Points, in no order, along strands that fork, close into loops and pass close to each other.
Points whose rows are less than 132 apart are linked; no others are. Some points are linked to none.
z63: [ 20 -25 -34  19  -9  41  36  23 -57  -6   3  50 -50   1 -55  13  47  -6
 -58 -18  39  23  -5 -53]
z655: [  8 -41  21   7 -45 -14  16 -28   9  32  31 -44  -5   4 -19  51 -34 -39
  10 -20 -20  22  -3   9]
z311: [  1  44  63 -18  11 -14 -52 -35  25  18  28  41  70  -5  -2  48 -40 -43
 -15 -46  -8  47  -3  12]
z753: [-65  -2  11  30 -28  -2 -35  17  21  -8   5  33   3   1 -23  54 -15 -26
 -37  -1 -21  51 -42   6]
z76: [  8 -30  36  -9 -61  13  33 -14 -17  17  17 -14 -12  13 -14  31  29  -7
  23  13 -42  46  24 -16]
z543: [-30  53  34  28  14  -4  -1 -28 -25  15   2  18  16  10  64 -42 -36  19
   4  19  12  21  17  -5]
z340: [-17  29 -35  -8 -10 -11  -7  29 -76 -29  16 -18  -6  62 -20  21 -29  12
 -14 -33 -40  13 -26  15]
z144: [  7  23   6   9 -17 -23   7  51 -70  -4  -3  17  38  13 -30 -20  89   6
 -49 -14  26  28 -12 -28]
z646: [ 44  89   8  23  21  12 -18 -15  33   1  -6  28  47   9  49 -81 -64  25
  14  29 -31 -18 -23  15]
z390: [ 31 -57 -47   8  36 -40 -12 -48 -18   1 -51   3 -17   0  23  31  13  -1
  20   8 -23  24  40  -8]
z266: [-18 -27 -26 -15  16 -23 -50  -7   8  38   7   0 -32  15  59 -21  24   4
  59 -47  27  -7  14  -6]
z355: [-14  83  11 -21  15 -26 -32  32 -50 -26  32  39   5  23 -27  15 -30   7
 -17 -61 -43  12 -31  -3]
z611: [ 33 -13 -16 -12  -4 -31  -7 -40 -53 -21 -39  -2 -33  31  20  52   7 -50
  25  11 -38  18  18  -2]
z16: [ 46   4  -7  17  40  46 -11 -24   6 -24 -41  15 -29  23  11  12 -25  23
  -7 -85  24   6  29 -45]
z18: [ -4 -35 -34   7 -24   7  31  32  19 -24  20  -1  31 -18  -8 -24  -8  16
 -55 -30  67  -2 -34 -18]
z887: [ 10   5 -50   9  57  51  10 -21  35 -11 -34 -10 -61  -5   8   7 -28 -25
   8  -9   2 -19 -12  -1]
z189: [ 47  -7 -11 -65  -3 -74 -25 -21 -30  -9 -24  10 -19  37  33  -9  25   8
   6  26  28 -43   1 -13]
z502: [ 41  23 -14 -53  10  -2 -32 -24 -34 -31 -37  14  13  26  12 -25  -4  32
  21 -10  41 -53   5 -15]
z485: [ 28 -36  -3  23  -4  -7 -19 -25  32  30 -48  -7 -17   5  -1 -11   3   2
  43   1 -35  24  40 -19]
z959: [-82  40  43  31 -43  21   0 -20 -23  19  -3  11  23 -28   3  33 -16 -35
 -20  22 -27  46  -7   5]
z131: [-59  46  76  48 -15   5 -11 -20 -20 -22   9 -19  10  -1  50  27 -18  20
 -24  24  -6  21   4  33]
z273: [  6  18  -7 -52 -82  -6  33 -13 -17 -14  47 -18  28  -5  11 -46  19  14
  -5   5  13 -47   4 -32]
z375: [-55  -6 -29  10  16 -21   7 -12  14  11 -22   4  -9 -51  24 -25 -38  -8
  17  42   3  -3   4   2]
z335: [ -2  48  21  14  23 -14 -14 -39 -52 -20 -13  18  14  33   1 -40 -70  29
  13  13  -8  33  -8  -3]
z968: [ -7  11  22  -5  46  18  11  46 -20  38  -9  18 -48 -23  11 -11  71 -46
  36  38  20  11 -17 -12]
z592: [ 32 -34  39 -28  -5 -88 -24   6 -38 -14  26  -7  11  52  13   3  21  50
  14   2  21  -8 -19  -7]
z105: [ -6  33  -7  14 -21  12 -24 -12  39  -1  32 -23  85   6  19 -36  12  35
 -20 -53  -2 -18  36  28]
z187: [ -7 -37  21   1  -3  -8 -38  26  10  18 -38 -25  14  20   4 -15  26  68
  63 -16 -25  26  35 -27]
z78: [-64 -25 -59  37  36 -19  13  -9  26  28 -24  -3 -18 -79 -16  10 -33  11
  -8  21 -45  11  27   9]
z392: [-40 -30 -24  40  25  30  13  29 -36   3 -15 -41 -11   7   2  17  35   0
  31  31 -39  45  33  12]
z746: [ -7 -30 -60  39  45 -30  35  34  -6   3  -9 -51 -32  30  -2  -8  23  13
  -6  -2 -47   7  12  38]
z632: [-26 -18 -52  15   7  -1  72   1   8  41  18 -48 -25  -6 -30   8  27  28
 -34  22 -59  -3  57  16]
z819: [ 29 -29  37  -5 -37  11 -17  29  59 -29  30  15  71 -45 -54 -23 -35  -9
  -5   6 -21  56 -31  31]
z489: [ 12   9  12  13  10  -6 -23 -16   2  -8  20   2  10   3  -5 -12 -27  -5
 -23 -22  29 -42 -15  47]
z253: [ 26  51 -46 -17  46  13   2   1  44   0 -50 -18 -11 -20  44   0 -58 -23
  14  30  -3 -57 -24   3]
z177: [-28  59  24 -25  17 -28 -52   8 -44 -15  45  16  65  10   3  60 -23 -27
   8 -54  -2  12 -21  16]
z547: [ 30  79 -15  -2  28  15 -18 -44  16 -17 -40  -3  20   7  62 -58 -12 -11
  23  29 -11 -42  12   0]
z832: [ 15 -19 -38 -10  -1  10 -15   8 -14  31 -16 -37 -27 -16  50   5  18  -3
  83 -14 -15 -51   0  19]
z30: [  1 -72   1 -42  28 -71   0  19  -3   7   0   8 -35 -17  13  37  47  18
  13  63  25  -9  -3 -11]
z451: [-64 -38  -9   8  20 -13 -20  28  27  35   6  21   4 -21 -28  65  -6 -46
 -46  46   4  20 -16 -39]
z563: [-13 -18  24 -14 -73  22  78   7  -9  10  55  -4 -12  -7  18 -10  60 -14
  -9  13 -17  29  13 -48]
z414: [ 16  -5  -1 -29  -2  18 -31  30  39  37  16 -28 -20 -15   3  -9  55 -40
  55  -8 -18 -13 -30  34]
z802: [  3  -2   0 -17 -12  -8 -16  -3   5 -10  39  -5  87  25   5 -22 -37  33
   0 -55   2  30   1 -27]
z712: [  5  11  19 -22  14  11 -17  24  51 -34 -18  30  71  -5  -3 -39 -42 -17
   5  20  -8  20 -42  34]
z406: [ 44  89 -25  11  23  36 -31 -16  18 -20 -53  11 -18 -26  14 -45  33  -4
 -10  17  20 -59 -25   5]
z238: [ 47 -11 -45  23  49  55  30  -4   2 -40  -9   5 -43  30  -9   4 -43  12
 -38 -35  27 -22  20 -23]
z944: [ -8  56  15 -20  -6  18 -15 -25  39  43  42 -12  -1  -2 -26  -8 -21  -7
 -17 -32  13 -60   3   4]
z99: [ 13 -37 -24  -5   9  -1  50  13 -49 -34 -21  48 -35 -21 -16  20  68  31
 -46  44  30  14  13 -58]
z997: [ 23  -3 -17 -28   5 -63 -46 -47 -10   5 -35 -34  11  -2  20  16   0 -63
  43  47 -19  -8  -2  28]
z729: [ -2 -26  51  27 -36  -7 -28  -6  42 -20   6  26  18  -5 -20  15 -29 -16
 -39  -9 -34  58 -28  39]
z585: [ 32 -45  57 -15   1  57  48 -50 -10 -20  28  31 -43  -6  -1  36 -44 -31
  25  16  57  -2   9  -1]
z801: [ 18  23 -19  -2 -19  29  39  56 -46  10  27   5 -18  12 -34  -7  49 -10
 -46 -47  18 -16 -16 -45]
z881: [ -7  21  -6   9  25   1 -31 -19  28 -29 -53  -7 -28 -28   8   9   4 -12
  34  68 -26 -46 -15  70]
z899: [-23  32 -32  -4  14 -18   0  -4 -48 -22 -44  -4   9 -13  12 -12 -61  -8
  55  16 -11   2   5  -4]
z81: [-54  14  23  48  41  49 -15   8  -6  32 -30 -46  -3  14   4  40  30 -16
  12 -21  -7  11  20  -8]
z255: [ -9  35   5  19  12 -31 -35  -9  55  14  -6   9  49  -7  12 -79 -55   2
  -5  34 -31 -16 -16  16]
z913: [ -7  10  23 -33  -1  -1 -42 -49  11  29  25 -24  75  15 -37  27 -52 -17
  -5 -54  -2  31   4 -31]
z398: [-12  15 -12   3 -26 -24  68  35  -6  17  -5 -20 -14   8 -50  31 -24  25
 -43  14 -45  -2   3  -6]
z813: [ 20 -39  75  -8 -36  54  49  -3 -10 -17  63  38 -12   9  -1  13 -14  -2
   4 -19  59  33   7 -18]
z468: [-11 -15   1   2  13  12 -64  15  22   4  10   5   1  35  67 -32  48  48
  39 -27  14  38  22 -10]
z874: [-13 -35 -23 -17 -67  24  46  -5  11   1  21  30 -22 -29 -43 -34 -37  10
 -21 -15  45 -13   5 -31]
z205: [  1 -57  60 -21  13 -34 -21  49   0   5  24   5 -20  20  -5  34   9  16
  12  18  28   9 -29 -15]
z146: [ 36 -24  49 -10 -56   2 -27  16  58 -26  25  27  19  15  19 -31  18  81
  19 -18  12  -6  18  25]
z7: [-55  15  34 -12  -2   5 -17  32  53 -12  40   4  11  26 -46 -22   1  57
 -38 -35  13   5   9  15]
z123: [-17 -15   4 -36 -11  20 -13  32  36  43  33  12 -25 -30  50  -9  63 -53
  15   8  35  -8 -26 -16]
z816: [ 29   8 -15  -1  41  11 -37  -8  -5 -33 -57   9   4  51   1 -18  19  16
   7 -20  18   9   9 -15]
z895: [  4  25   9  31  15   5   4  35   8 -42  10  34  20  -6 -18   7 -32   3
 -48 -46  27   2 -43  10]
z496: [ 55 -36 -13  -8  -6 -26  41 -16  11  34  -9 -11 -11 -26 -21   8   6 -11
   2  -3   8 -53  15  -8]
z323: [ 31  69 -32  14  20  55  34  -4  52 -25 -65 -12 -48 -40  -3 -31  49  -1
  -5  24 -22 -60  -2  20]
z561: [ 25  38   8  -3 -16   9  25  -9  13  57   2 -21 -39  -3 -60  15  -8 -26
   1 -36 -28 -64  -2   1]
z10: [-29  -2  18   9 -30 -25  27  50 -51  -8  32 -21   5  31 -35  54 -21  24
 -22  -4 -12   5 -29  31]
z919: [-12 -22 -28  -8 -49 -16  56  -2  -4  10  34 -15  12 -34  28 -42  41  -6
 -19  47   2 -21  11  -5]
z743: [ 14 -79 -50 -15 -31  15  58   9 -10  20  15   6 -21 -48 -41  17   1  11
 -15 -13  39 -19  29 -17]
z112: [ -4 -22  16 -21 -16  11  38 -32   2 -16  -1  -3  -2   9 -19  61 -64 -38
   3  16  24  10  20  -4]
z867: [-71 -49 -57  23  28 -29  28  20 -24  45   7  17 -19 -44 -33  55 -22  -8
 -30  34 -35  19   6 -21]
z774: [ 13  -3  -5  28  23  20  24  54 -71  -8 -30 -13   2  -3   1 -19  79 -20
  -2  24  44  15 -26   4]
z861: [ 13   1 -32  20  36  26  14 -16  38  -5 -36 -21 -16 -30 -31 -43  37  13
   8  40 -20 -49  22  52]
z353: [  9  -4 -10 -33  -1 -42 -50 -10  23 -23 -34   5 -28   4  -6  -9  17 -41
  18  43 -32  11 -25  43]
z620: [-35  11  24  52   2  57 -18 -23  21  17  18 -46  28  12  25 -12  27  23
  -2 -39   0  14  22  37]
z822: [ 14 -42  34 -35 -41  13  21  -6   4 -31  72  -7   8  32  16 -21   6  23
   8   6  43  -9   8 -31]
z607: [ 39 -15  30  32   0 -41   8 -22 -12 -13 -11   6 -12 -16   6  -2   0   2
 -12  22  19 -17   3  24]

A piece is two or more points that can be reached from each other along the links. Count, over all rows, the pieces, the separate loops (a circle has one, a figure eight two, a Y none), the forks (points with three links) and the tips (points with one).
pieces: 4
loops: 5
forks: 4
tips: 2

A fork is a point with three links, a tip a point with one. Leave the first point through the second and follow the links. Name the first fork or tip that comes.
z30; z205: z547
z485; z187: z99
z959; z131: z753
z253; z887: z30
